Each row is a point on a landscape with many valleys, with its height.
A ball rolls from a point to the lowest of its 2 nearest points, and stops where none of them is lower. Distance is the straight distance between rows; heights are no part of it.
j_991 h=480: [ -8   1  16  11 -33  -5 -25 -25   4 -27  -8   3  -7   5  -4  30  -7 -27
  28  -7  19  30   7   4 -25  20  21 -36   0 -16 -31 -47  -1   8  22]
j_536 h=619: [-37  -3  30   8 -44 -21 -22 -52 -11 -37  18   2 -21   0  -2  10 -39 -13
  38 -36   0   7  -9 -10 -18  -6  17  10   1 -19 -18 -29   7   1  -1]
j_146 h=495: [ 11   7 -15  18  15  -8   0  24 -11   5 -11   1  30  13 -11   0   6  24
 -40 -10 -11  13  23  -9  28  19   9 -42  22  32 -17  15  -1  -7   1]
j_796 h=506: [  3  -9  45   4   0   3 -13  13 -44   5 -18  -6  10   8 -35  11  16 -10
  -9 -32 -10  37  20 -36  48  22  -2 -52  30  41  -9  25   1   6  -6]
j_922 h=347: [ 14  -4 -14  -1  27  28  32  15  48  18   6 -12   3   4  13 -33  10  26
 -21  17  -5 -38 -14  20   3  -5   0   6  -8  -5 -16  17  -4  -4   5]
j_503 h=297: [-27  -7  51 -28 -14  -8 -29 -10 -50 -10  -3   6 -21  -2 -14  10 -11 -28
  42 -37 -19  20 -12 -31   5  -6 -13  21   0  -5  22   7   7  11 -16]
j_500 h=434: [ 18   7   8 -24  36  49  19  30  42  22 -12 -22  -2  12  -5 -12  40   9
  -2   5  -2  -9  -9   7  15  19   1 -35  -2   1 -26  19 -12  11   6]
j_568 h=781: [ 11 -33  25   0 -52 -12 -16 -13 -30 -20  16  10 -17   7 -34  27 -18 -50
  36  -8  12  24  18 -17  16   7  25 -30  -7   4 -12  -1   1  -8   1]
j_742 h=392: [ 26   2  18  28   5  16   2   0  22  -1 -16  -8  -8 -19  -1   0  24  -1
  10   4  16   2 -12  21  -5  12   6 -16 -16 -21 -19 -12   3 -10  36]
j_650 h=250: [-16  29  33  -1  43   3 -16  10 -35  26 -42  -9  10 -23  36 -21  29  30
 -21 -30  -8  28  -3   1   1 -16 -56  17  19  18  50  -2  15  14   5]
j_273 h=519: [  7 -20   9   5  -4 -11  -2  21 -34   8  -2   2  12  18 -32   6  -1   5
 -24 -13 -19  16  21 -28  45  10   5 -37  23  33  -8  33   3  -5 -13]
j_255 h=228: [ -4  -5  53  16  10  36  11 -21  42   2  -6 -28 -27 -18  13 -24  17  18
  19 -14   7 -17 -42  19 -12 -10  -4   9 -15 -31 -20 -14  15   5  29]
j_71 h=419: [ 16  17  -7 -40  30  40  11  32  13  29 -12  -1  -7 -13  18 -11  29  -5
   8  28  12 -15 -16  16 -15  -5 -19  30 -21 -13  37   6   6  16 -14]
j_347 h=464: [-23  35 -53   8  -2 -26   1 -11   8 -16  13  21  35  -5  22   6 -23  29
 -27  -2  -5   2  18   8 -19  -3  10   2  25   8   7 -20  -9   1 -13]
j_266 h=554: [ 45 -26 -45  24 -38 -25  13  15  -9   1  24  20   5   2 -25  27 -14 -33
   1  55  26  -4  24   4   5   1  36  -7 -19   0  -8   5  -4 -27   7]
j_910 h=329: [ 14  48  10  59  23 -11 -14   2  15 -14 -48  -2  21 -40   9  -5  26  28
 -26 -23  -2  21 -12  37  -9  16 -19 -22  14  10 -22 -31  -2  -7  41]
j_83 h=463: [ -5   6   9 -21   0   3 -19  14 -39   5  -5   9   4   5 -17  17   5 -20
  17 -11  -6  18  11 -26  13  10  -5  -2   6   2  25  14   2  12 -16]
j_754 h=318: [-33  10  26 -50  48  21 -23   3  -6  22 -10  -9  -7  34  18  -9  19   0
   1 -23 -15  10   2 -21   1   2 -41   8  14   3  33   4 -11  32 -21]
j_649 h=637: [ 20  14 -21   3  29  -5  -9  46 -47  26 -29  15  35   0 -11   6  25   7
 -31   0 -10  22  23 -17  27  17 -12 -16  17  29  27  24   4   0 -11]
j_863 h=562: [ 10  20 -19   9 -25  -8 -12 -10  -4 -10   6  14  -4 -18  -5  31  -4 -27
  25  18  23   1  -5  12 -29   5  21  17 -18 -33  11 -25   6  -2   1]
j_705 h=265: [-30   4  33 -12  -2   0 -18 -19 -30  -5  -5   1 -15 -12   4  -2  -7   0
  21 -31 -13   7 -18 -14  -6 -18 -20  32  -1 -11  32   0  13   8 -13]
j_328 h=234: [-38  24  13 -20   6   1 -22 -21 -30   3 -13   0 -11 -21  35  -2  -1   3
  19 -15  -9  15 -14  -4 -20 -18 -37  42   6 -16  51 -15  10  16 -22]
j_862 h=502: [ 14  -3  20  13 -10   5   4  -2 -17  12   2   4 -17 -36   4  -8   2  -8
  17   9   6 -19 -27  11  -1 -25 -10  48 -26 -15  38   7  27  -8   1]
j_325 h=183: [-30   0  50   5 -12  17  -2 -40  21 -13   4 -20 -28 -14  12 -13  -8  13
  26 -30   0 -13 -40   7 -20 -18  -5  27 -10 -31  -7 -20  17  11   8]
j_297 h=442: [ 11 -15  25 -23   2  14  -6  22 -40  20  -3   3 -10  -2 -25   5  14 -21
  18   0  -8   9   0 -23  23  -6 -11  15  -8   0  32  34   8   2 -15]
j_103 h=387: [ 22  22 -35  19   0  -8   9  -5  41 -12   0  10  10 -14  13   6   4   8
  -7  20  19  -3  -1  32 -20   8  20  -9  -7 -18 -23 -28 -14 -11  22]
j_964 h=342: [  2  42  15  -6  38  40   1  24  38  17 -40  -9   3 -34  25 -13  38  16
   2  -3   4  -5 -30  42 -24   4 -27   9  -9 -19   3 -16   5  16  12]
j_645 h=320: [-13 -49 -16 -44   8 -19   1  14 -37  19  23   9 -11  44 -29   0 -20 -25
  -2  19 -35 -14  17 -39  22 -10 -17  17   5  20   8  50 -22  -6 -52]
j_74 h=330: [  5  14 -48 -40   9  16  22  13  61   3  22  -3   3  22   5   1  -1  -1
  11  25  15 -13  10  16 -20  15  31 -16  -7 -11 -39  -5 -27   5   0]
j_100 h=348: [ 16  33 -37  19   6   7  12  -8  49  -7  -2   4   5 -35  26  -8  12  12
  -6  24  11 -17 -23  50 -28  -2  -1  21 -11 -23  -4 -21  -5  -8  16]
j_166 h=423: [ -1 -18  43  -1  18  22   9  10  -2  15  -6 -13 -10  -3  -6 -18  11  17
  -5 -14 -12 -11 -17  -4  22 -18 -18  15  -7   4  18  26  17   5  -1]
j_387 h=638: [-23 -27  41  23 -39 -14  -5 -61  12 -32  16  -8 -33   1   1  -3 -34  -3
  31 -28   5  -2 -20  -4  -7 -14  19   5  -9 -19 -32 -22  12  -4  18]
j_479 h=621: [  9 -19 -32  41 -35 -44  12 -17  -2 -15  24  16  13  -1  -4   0 -44  12
 -22  10   1  -8  16   3   1 -16  31   6   2   8 -19  -5   5 -27   4]
j_667 h=372: [ 14  36 -35 -32  19  29   4  30  50   6 -10   5   5   8  -1   9  19  -4
  11  14  15   3   5  17 -14  28  13 -32  -5 -10 -31 -12 -22   9   5]
j_771 h=479: [ 24 -18   8  -4 -18  10   9  14 -20  14  15   2 -17 -18 -16   1  -2 -25
  27  27   6 -17 -17  -1   8 -19   7  41 -30 -16  32  21  18 -11  -9]
j_63 h=224: [-26  37 -28 -32  10  10  -3  -2  19 -11   7   6  11  12  17   9 -10   5
   3  -5   0  -1   6  -1 -27  15   8  -2  12  -9   1 -18 -16  22 -17]
j_603 h=537: [-35  -2 -39  14 -10 -42  10 -16  13 -18  27   8  30  30   9  -7 -49  37
 -45 -12 -17  -8  25 -10  -2 -10  19  -8  31  23 -26  -9 -10 -11 -13]
j_567 h=291: [-21   7  16 -24  52  15  -7  14  -7  22 -18 -10   6  19  16 -24  21  29
 -27 -25 -20   4  -4 -13  12  -1 -37   2  23  17  30  17   1  20 -16]
j_224 h=716: [ -2  29  25   3   6  18 -16   4  10  -7 -34  -9   2  -5  -6  13  20  -6
  14 -16   6  21  -1   9 -14  29   1 -37   7  -6 -30 -29   1  16  23]
j_202 h=690: [ 37   6  -8  -2 -20   5 -18  21  -8  -6 -19  10   1  -1 -25  44  24 -46
  27  17  26  35  28   9  -7  38  25 -52 -11  -5 -14 -21 -10   0  23]
j_704 h=468: [ 10  -2 -35  15  30  -7  11  34  -6  18 -10   5  31   8   3 -14   2  32
 -53   6 -19 -10  12   1  21   5  -5 -11  15  23  -1  24   6  -9 -12]
j_282 h=292: [  2  -5  42  24   7  -6 -15  12 -45  10 -22  -2   5 -14 -21  -2  12  11
  -9 -32 -15  19   0 -21  35  -4 -15  -7  15  26  18  20  19  -1   6]
j_134 h=590: [ 49 -71   7  34 -42 -15  15 -17  -8  -7  18  -2 -26   4 -28  10  -7 -28
  15  47  23   0   7   5  32   1  22 -20 -33   1 -21   9   5 -41  33]
j_91 h=472: [-20  10 -27  -9 -21 -22  -2 -20  -3 -18  28  15   6   7   2   9 -30  -6
   9  -1   0  -8  11 -12 -18  -8  17  23   5  -8   5  -7  -4  -1 -19]
j_831 h=505: [  1 -11 -17 -20 -35 -12   5  -7 -18  -6  32  13  -6   5 -17  15 -26 -31
  34  15   7 -14   4 -17  -6  -9  23  30 -17  -9   8  10   0  -7 -21]
j_124 h=757: [ -1 -31  35 -23 -20  11  -2  -7  -7  -7  15 -13 -11  29 -28   9  -3 -20
  14 -15  -3  16  12 -25  31  16  17 -49  13  13 -32  19 -10   9  -6]
j_69 h=575: [-25 -20   1 -38 -46 -12  -4 -21  -1 -27  45   7 -11  35 -13  20 -38 -42
  32  -4   9   6  20 -26  -5   6  32 -14   3  -1 -28  -5 -18   6 -18]
j_584 h=625: [ 36 -17 -37 -13 -14  12  30  22  12  16  26   2   2   3 -19   5   0 -25
  11  52  18 -29   3   0   2   1  24  15 -27 -11   1  20  -1 -14  -8]
j_133 h=541: [ 17  22 -21  25 -24 -24 -17  -1 -23 -10  -4  23  11 -21  -9  33  -4 -20
   7   8  20  17  13   5 -15  11  19   0  -5  -7  15 -19   6  -5   5]
j_958 h=676: [ 23  15  -5  -9  -5   9 -14  35 -22   3 -14  13  14   1 -27  34  23 -28
  12   3  14  28  24 -13  12  35  18 -45   6   9  -2   1  -3   5  -4]
j_512 h=261: [-21  46 -12  15  19 -11 -14  -1  -6 -13 -17   8  26 -12  16   1   5  32
 -23 -24 -13  19   6   0  -9  14 -10 -14  30  14   4 -21  -3  10   2]
j_724 h=424: [  1  39 -48  28  -5 -24   0 -10  25 -17   2  19  23 -19  17  10 -10  22
 -24   9   8   8   6  29 -23   5  17  -7  14  -4 -11 -31 -15  -9  12]
j_254 h=205: [-22   1 -14 -19  12  -2   4 -14   1   4  10   2   1   2  25 -21 -13  15
  -9  -1 -11 -17  -3  -7  -9 -23 -22  39   2  -3  33  12   3  10 -25]
j_925 h=504: [-32  15 -40  -9 -12 -27   2 -11  15 -20  29  11  23  30   6   8 -39  18
 -22  -4  -2   1  28 -10 -18   3  31 -11  29  13 -20 -22 -22   2 -15]
j_867 h=451: [ 22 -31 -14   1 -18 -11  20  19 -29  20  14   8 -14 -16 -11  -9 -16 -13
  11  40  -5 -35 -13  -2  10 -29  -6  59 -28   0  33  30  20 -23 -18]
j_678 h=417: [ 29 -31  33  -5   5  26  16  37 -33  37  -7  -7  -9 -15 -30  -4  25  -9
  -2  17  -7  -8 -11  -6  41 -18 -11  12 -17   6  26  45  16  -9  -6]
j_295 h=458: [-11  -8  50  27 -34  -3 -33 -37  -9 -31 -29 -11 -18  -1  -9  29   3 -28
  36 -18  13  32  -7   9 -24  20   5 -29  -8 -23 -35 -51  15   9  36]
j_897 h=319: [ 20  -6  35  38   5   2  -4  10 -17   2 -22  -4  10 -12 -19  -1  21   9
 -13 -19  -2  15   5  -6  28   7   2 -28   8  19  -9  14  17  -8  21]
j_720 h=343: [-29  10  11 -69  34  42 -13  13   9  15   5  -9 -10  38   7  -1  18 -16
  19 -11  -6  -1  -8 -23 -10  12 -24   4   6  -9  18  10 -21  40 -29]
j_147 h=670: [ 28 -28 -40   3   1  11  46  10  48  13  25  -9   5  15   1 -18 -11   8
 -10  53  13 -43   2  13   3  -1  22   3 -21  -5 -40  18  -9 -26  11]
j_637 h=598: [ -6 -10 -14  36 -18 -37   5 -17 -14 -10  11  14   9  -9  -5  -9 -35  25
 -26 -10 -18  -8   8  -7  10 -16   9  14   8  11   1   7  14 -19  -3]
j_156 h=263: [-14  -7  35 -10  31  -3 -14  11 -37  19 -18  -3   3   9  -1 -13  11  16
 -14 -30 -28  13  -1 -27  29 -10 -36   9  17  20  34  24   9   7  -9]
j_251 h=663: [ 18   5 -18 -27   6  10  -5  41 -23  14  -6   7  19  25 -28  29  21 -21
  -8   9   1  26  34 -23  25  36  15 -51  18  24  -7  21 -17  10 -17]
j_822 h=365: [ -4 -27  28 -31 -17  23  10  -5   8   1  26 -13 -21  19 -20   0  -3 -27
  33  -6   1 -10  -9 -21  10  -1  13   2 -12 -13 -11  23  -6   9 -14]
j_619 h=274: [-31 -40 -22 -42   5 -21  12  -6  -3   6  38  -1  -8  53 -13  -9 -33  -9
   1  14 -31 -33  12 -34   3 -16 -14  30   4  15   0  38 -21  -4 -49]
j_279 h=605: [ 39  -2 -22  11 -14   9  14  12  18   5  13   1  -7 -12  -6  10  12 -25
  18  43  25 -15  -5  16 -10   8  22  12 -33 -23   1  -3   0 -14  16]
j_542 h=346: [-24 -31   5 -12  11   5  25 -17  31   2  27 -21 -11  32   1 -32 -20  21
 -14  -9 -22 -42  -8 -13   3 -16  -5  20   4   2 -14  27   1   4 -20]
j_41 h=650: [ 20   1 -10 -24  30  17  -2  47 -29  29 -14  -3  23  20 -25   9  31  -1
 -25   6 -11  18  20 -24  37  26  -5 -36  20  31   8  38 -10  12 -21]
j_953 h=273: [-21  25  60  21  30   9 -19   2 -31  14 -42 -12   5 -30   6 -10  23  25
  -7 -42 -11  20 -15  -1   3  -7 -39   7  12  13  25 -12  23  13  15]
j_639 h=791: [  1 -40   6   4 -65 -35 -13 -33 -20 -30  29  18 -16  18 -24  23 -43 -39
  31  -5  13  23  20 -11   7  -4  38 -18  -7   8 -26 -11  -6 -16   7]
j_595 h=686: [ 28 -45  -8  12  -8  12  39  -8  40   2  23 -13 -11  12  -2 -14  -2   1
  12  42  22 -27  -6   8  10   1  23  -4 -25 -12 -40   8  -3 -26  29]
j_219 h=202: [-32  10  19 -31  21 -21 -26 -13 -50  20 -15   3 -13  -1  36 -18   3  -1
   1 -23 -23  26   6 -16  -1 -31 -53  38  14  -1  62   1   2  10 -22]
j_671 h=143: [-10 -22 -32 -11   2 -14  16  -4  -2   6  22   3   0  10   7 -19 -29  11
 -11  20 -14 -37   3 -11  -5 -27  -8  42  -9   6  16  27   4  -9 -30]
j_827 h=609: [ 25  32 -44  15   3 -20 -11  41 -25   5 -19  30  38  -6 -12  27   9  -4
 -27  12   7  26  35   2   9  29  19 -32  14  19   6  -2  -5  -6   0]
j_186 h=533: [-40  -5 -21 -31 -17 -23  -1 -13  11 -23  41   6   9  49  -4  10 -44  -3
  -5  -8  -7  -4  31 -27  -6   2  30  -7  25  18 -25  -7 -25   7 -26]
j_541 h=436: [-37 -10  -8 -12 -15 -35  -3 -38 -11 -19  26   6  -5   9   8  -9 -46   6
   8 -18 -22 -15   0 -20  -7 -21   0  40   6   5   9   4  -1   1 -27]
j_458 h=393: [ 29 -43   2 -19   1  21  26  38 -25  34   8  -5 -12   2 -31  -6  10 -17
   0  38 -11 -22  -5 -16  34 -12  -8  16 -20   3  17  55   7 -16 -27]
j_766 h=437: [ 14 -24  45  33 -18   9 -22 -26  10 -23 -33 -19 -25  -6  -7  24  26 -21
  33  -2  27  22 -12  25 -17  22   5 -34 -28 -24 -40 -45   6   2  53]
j_565 h=648: [ 23 -31 -43   1 -15   1  43  15  16  15  30  -7   2  11 -10 -13 -22  -8
  -4  55   6 -54  -2   0   1 -16  17  22 -24  -6 -13  27   3 -28  -6]
j_554 h=403: [ 13  38 -30 -28  39  29   3  43  39  15 -21  -1  14   9   0  -5  28  12
 -13   3   0   2   4  15   5  28   1 -35   4   9 -20   4 -18  10   3]
j_225 h=656: [ -2 -39  35  10 -40  -6   7 -38   8 -17  24 -10 -33   4 -14  -9 -18 -14
  33  -8   7  -8 -13  -8   9 -12  22   3 -19 -12 -26   1  12 -12  17]
j_768 h=229: [ 27 -16   0  82 -28 -44  -8 -36  -1 -31   0   6   0 -23   5   4 -10  13
 -27  -1  13   7  -3  20   1 -11  12   0  -6  -4 -15 -24   7 -26  47]
j_762 h=674: [ 21 -47  19   8 -28  10  26 -21  23  -1  26 -16 -27  10 -15  -6  -1 -14
  25  22  15 -14 -10  -5  16  -3  18  -3 -27 -16 -31   9   6 -17  20]
j_324 h=623: [ 19  40 -28  31  18 -21 -18  34 -39   4 -34  23  41 -21  -8  16  18  11
 -31  -5  -2  30  22  -2  14  23  -3 -22  22  30  21  -4   6  -5   4]
j_56 h=227: [-27  12  31 -10  37 -20 -24  -8 -49  31 -26  -7  -4  -4  39 -30  13  21
 -25 -35 -23  33   7 -15  13 -32 -65  27  21  17  58   3  13   4  -8]
j_366 h=230: [-21 -15  29 -36  25 -14 -22  -3 -50  26  -5   4 -17  18   8 -17  -1  -8
   4 -24 -31  17   2 -27  14 -26 -41  30  10   8  50  22   0   6 -24]
j_396 h=314: [ 19  14  24  52  19  -5   1   4  10   0 -30  -6  15 -20   3 -13  24  25
 -26 -20   3  11  -6  18  15  10  -2 -27   8  11 -22  -4   9 -11  40]
j_593 h=279: [-19  20 -46 -38  -8   6   6 -10  37 -16  31   8   8  24   8  14 -16 -13
  16  16  16 -13  14   0 -35   5  28   5  -2 -12 -20 -19 -25  16 -11]
j_806 h=138: [-45   4  30   4  -8   0   0 -50  13 -16  12 -12 -22 -14  27 -24 -22  30
  13 -33 -16 -18 -33   2 -15 -33 -18  41   2 -16  13 -12  15  11  -8]
j_220 h=398: [ -2  -5  30  -9   6  31   6   4   9  10   2 -14 -14  -2  -7  -6  13  -1
  19 -11   6 -11 -17  -5   2  -2   1   4 -12 -15   3  10   5   8   0]
j_926 h=391: [ 16  -1 -56 -10  33  13  35  34  37  22   9  -3  22  11  17 -25  -1  25
 -39  35  -5 -43  -1  18   0  -4  -2   8  -6   6 -10  26 -10  -5 -14]
j_597 h=217: [-27  54 -35  12  29 -15 -13  -6 -18   0 -26  17  34 -27  40  -9  10  38
 -38 -15 -15  26  11  10 -11   2 -38   4  34  17  35 -27  -3   8 -10]
j_755 h=485: [-15  12  41 -15   1  12 -29  11 -44  -1 -14  -2   5   8 -25  18  13 -19
  18 -35  -9  33  14 -37  21  22 -11 -31  24  17   6   9  -1  19  -5]
j_903 h=278: [-28  40 -24 -46  40  30   0   3  41   2  -4  -5  -1  10  34 -14  11  18
   0  -3  -3 -10  -7  12 -32  10 -17   6   9  -8   9 -16 -17  30 -20]
j_951 h=300: [ -8  35 -35   2  20  17  21  -9  49  -2  -7   0   6 -38  50 -25  10  31
 -18  11   4 -22 -26  49 -29 -14 -25  31   2 -11  12 -13  -8   5  -4]
j_946 h=315: [-18  46  -7 -33  49  35  -1  15  41  12 -30 -10   1 -17  36 -20  29  28
  -9  -9  -5   0 -18  28 -26   2 -36  10   7  -4  14 -16  -5  25  -6]
j_55 h=433: [  6 -10 -64  -6  36  -2  21  41   0  32   0   4  25  17  13 -18  -7  24
 -54  32 -12 -30  14   4   2  -5 -14   7   5  19  12  33  -7  -7 -31]
j_27 h=534: [ -2   1 -23 -22 -26 -14  -2 -16 -21  -4  22  11 -10 -20   3   7 -26 -29
  39  20   9 -17 -10  -3 -22 -20   3  56 -25 -17  38   3   8  -3 -29]
j_258 h=520: [ 32  17 -19  44 -28 -34 -29   1 -17 -23 -19  19  13 -21 -11  43   3 -21
  -5   7  24  32  26  19 -13  20  23 -35   4   4  -2 -38  -3 -10  30]
j_624 h=592: [ 34  29 -54  39  -1 -34  -5  23  -7  -6  -7  31  39 -15  -2  18  -2  10
 -41  15   7  12  26  18   0  14  21 -17  11  16   0 -11  -6 -22   9]
j_80 h=139: [-54  25  16  -4  38  -8 -13 -29  -7  -2 -13  -9   6   2  44 -33   3  46
 -33 -40 -29  18  -5  -7  -5 -15 -52  18  37  16  34 -17   2  17 -11]
j_949 h=395: [-40 -26   2 -14 -14 -23  14 -29  14 -17  39 -11 -11  36  -4 -17 -44  11
  -1 -21 -24 -26   7 -27   2 -16  10  13   9  11 -21  14 -11   3 -20]
j_77 h=357: [  7 -47  -7 -47  12  17  17  27 -19  29  19  -6  -9  35 -33  -2   8 -20
  -5  26 -18 -17   5 -29  31  -3 -13   6  -4   9   9  57 -15   2 -43]
j_135 h=302: [-15 -14  13 -11  36  27  25  -1  44  11  10 -26  -5  20  18 -41   3  37
 -22 -13 -18 -38 -22   1   5 -18 -11  12   3   0  -8  20   2  12  -7]
j_292 h=415: [ 37 -24  25  41   4   8  -3 -11  31 -22 -30 -13 -21 -12   4   8  33  -1
  13  16  30  11 -13  34  -1  19   2 -27 -31 -16 -39 -30  -7 -13  67]
j_689 h=569: [-23   1  -9  40 -12 -34   9 -33  12 -22  17   6  14   8  12 -16 -33  44
 -36 -33 -15  -6   7  -1   3 -11  13  -5  25  15 -21 -12   5  -7   7]
j_86 h=288: [ 38  15  -5  70  10 -26  -3  12  -3 -11 -27   9  25 -28   1   0  15  18
 -41  -3   6   9   3  26  12  11   2 -24   4  13 -11  -7   5 -23  40]
j_753 h=584: [ 30  -6 -14   6 -37   1  -7 -11  10 -13  14  -2 -19 -10  -9  29   5 -44
  40  38  37   0  -4  17 -27  12  28   4 -38 -38  -5 -29   0  -9  20]
j_451 h=421: [ 25 -43  -6  -6 -15  -7  13  35 -49  30   6  10 -15 -11 -30  -4  -8 -14
   2  36 -18 -21  -2 -14  31 -25  -9  36 -20   9  32  49  17 -26 -23]
j_122 h=331: [-12 -23  42 -22 -23   4  -8 -10 -25  -6  17  -3 -25   4 -21   4 -10 -27
  40 -23  -8   1 -15 -26  13  -6   3  15 -10  -9   7  18   3   6 -14]
j_420 h=573: [ 39  -7 -54  35 -20 -31   8  19   3  -3   9  22  26   0  -7  20 -10  -6
 -27  33  16   4  26  17   7   7  37 -15  -3   8 -16  -8  -6 -27  18]
j_447 h=262: [ 42   5 -19  83  -9 -39  -6 -11   5 -25 -16  11  10 -34  10   4   7  18
 -45  10  12   6  -3  36   3   0   8  -5  -5   1  -8 -20  -2 -28  48]
j_174 h=420: [ 17  22  20 -23  41  47   4  43  16  31 -26 -15   3  -5  -8  -6  48   1
   5   2   4  -1 -12   9   7  13 -12 -20  -6  -3   2  13  -1  16   4]
j_473 h=93: [-55  11  29  -6  17  -1  -5 -40  10 -11   1 -13  -8  -2  34 -30  -9  39
  -8 -40 -24  -7 -21  -5 -10 -22 -34  33  19  -3  22 -10   7  21 -15]
j_722 h=527: [  4   5  -9   1 -17   3   9 -16   3   1  17  -3 -17 -33  13  -3  -6 -16
  30  27  16 -27 -30  18 -25 -26  -4  56 -27 -30  36 -10  17  -4 -14]
j_673 h=744: [-14 -22  29 -29 -11  21  -1 -15  22 -15  15 -13  -9  45 -12   2  -4 -13
   9 -21   1  22  12 -20  17  21  19 -68  23  14 -56  -2 -19  18   7]
j_844 h=572: [ 61 -39 -15  44 -37 -19  11  11 -13   2  10   4  -9 -12 -26  16   5 -32
   1  51  21  -7  13  11  20   3  24   2 -31  -8   6   9   9 -39  28]
j_389 h=770: [ 23 -27  21  -2 -29   8  -1   0 -16  -3   4   1  -8   8 -33  18   5 -31
  21   4  15  21  19 -11  23  15  21 -42  -3   2 -17  13  -1  -6   4]
j_352 h=301: [-12  55  -8  43   9 -17 -16 -11  10 -23 -34   9  24 -25  14   8   8  31
 -25 -27  -4  29   1  24 -16  20  -7 -31  28  13 -20 -44  -4   0  23]
j_470 h=367: [ 15  28  25  30  23  24  -2   6  33   1 -36 -11  -1 -35  12  -5  35  15
   1  -4   7   2 -27  41 -14   5 -11  -6 -12 -18 -15 -21   2  -3  37]
j_886 h=730: [ -9  11  15 -21   8  25  -3   3  32  -8  -8 -11  -2  23  -4   3  14  -1
  10 -18   4  16   5  -2  -2  30  15 -56  16   2 -46 -15 -16  17  15]
j_422 h=702: [ 27  12   7  12   3  11 -17  16  12  -5 -35  -2   3  -6 -17  22  33 -18
  13   2  22  31  17  16   1  37  16 -63  -1   5 -35 -23 -11  -1  36]
j_256 h=448: [ 10 -18  26  -4  23  35  30  16  17  30   2 -19 -15 -12  16 -31  13  17
 -11  11  -4 -34 -29  14   8 -28 -23  36 -21  -4  23  27  19   4   0]
j_802 h=556: [-28 -30   4 -29 -37 -15   1 -20   8 -23  41  -1   0  49 -17   7 -40 -18
   8 -15  -4   5  27 -30   8   7  28 -32  20  18 -41   5 -23   6 -12]
j_102 h=530: [ 13 -17 -46  -7 -41 -25  13   6 -13  -3  35  18   7   9 -21  19 -32 -34
  16  39  13 -17  20 -13  -7  -4  33  17 -16   0  -3  12  -1 -16 -16]
j_811 h=254: [-17  17 -18  -8  28  13  15 -10  28   3  -2  -5   1 -15  46 -30   2  35
 -25   0  -7 -23 -16  20 -17 -22 -30  37   7  -3  26  -3   3  13 -15]
j_865 h=597: [-24  -2  16 -18 -46 -10 -21 -20 -14 -26  22  10 -16  10  -9  29 -28 -42
  44 -17   9  12   4 -20 -15   8  23  -3  -1 -18 -11 -18  -2   9 -11]
j_322 h=440: [ 11   1  12 -27  34  36  22  27  10  39 -13  -9 -13 -27  41 -23  25  10
  -5  17  12 -16 -26  25 -11 -26 -35  49 -21 -12  47  10  17  15  -6]
j_88 h=180: [-29  35  -6  21  36 -18  -8 -13 -25   1 -29   5  26 -19  41 -30   6  49
 -48 -31 -24  22   3   2   2  -8 -47  10  37  29  37 -14   9   3  -4]
j_998 h=370: [ -9   6  22 -47  20  43   0  15   4  14  -3 -11 -13   8  -3   2  22 -15
  29  -1   4  -4 -14 -14  -7   5 -11   7 -11 -20  18  12  -6  25 -13]
j_942 h=264: [ -8  -2  35  -7  25  44  22  -9  52  10   0 -29 -16   1  16 -37  16  31
   1 -15  -3 -27 -38  16  -2 -11  -4   7 -11 -15 -18   6   4  12  18]
j_666 h=501: [  6  20  -8  24 -38 -23 -39 -13 -11 -30 -24  12   3 -11  -8  48  -2 -33
  15   4  25  38  18  19 -35  26  22 -31   0 -16 -14 -58  -2   3  26]
j_153 h=397: [  5  26 -10 -43  33  38  -1  35   9  20 -13   2   4   1   7   0  31  -4
   6   8   5  -3  -4   4  -8  10 -14   3  -4  -7  21   8  -7  26 -14]
j_194 h=298: [-32  31  55  30  20  17 -12 -17   4  -5 -38 -15   3 -25  17 -14  18  34
  -4 -42 -11   6 -30  11 -13  -3 -28  -3  16  -1  -3 -25  15  16  19]
j_764 h=212: [-13 -34 -44 -25  -3 -17  28   5   6   8  37  -4   4  35  -8 -12 -38  -5
 -10  34 -13 -54   7 -21  -8 -23  -1  32 -13  10  -4  38  -8 -15 -39]
j_47 h=323: [-40  29  33  12  25  22   2 -30  35 -11 -19 -19  -6 -16  34 -26   6  43
  -9 -41 -15  -6 -34  18 -22  -7 -25   3  19  -9  -9 -26   8  23  11]
j_697 h=803: [  5 -19  -7  29 -57 -53 -16 -38 -19 -33  27  19 -11  -2 -12  29 -41 -28
  21   1  19  15  13   1 -14 -11  34   4  -9  -2  -9 -26   1 -19   9]
j_947 h=815: [ 16  -8  -8  45 -53 -40 -27 -41 -17 -39   5   4 -16 -20  -2  40 -15 -26
  18   9  27  16   1  21 -28  -2  22   4 -18 -23  -2 -47   4 -16  32]

Where does a ball stop that starts at each point below?
j_991: j_63
j_595: j_63
j_91: j_473
j_762: j_925
j_273: j_473

Write out the way that a ball takes from each point below.
j_947: j_666 > j_991 > j_295 > j_766 > j_292 > j_742 > j_470 > j_964 > j_946 > j_903 > j_63
j_258: j_666 > j_991 > j_295 > j_766 > j_292 > j_742 > j_470 > j_964 > j_946 > j_903 > j_63
j_347: j_724 > j_103 > j_100 > j_951 > j_811 > j_254 > j_671
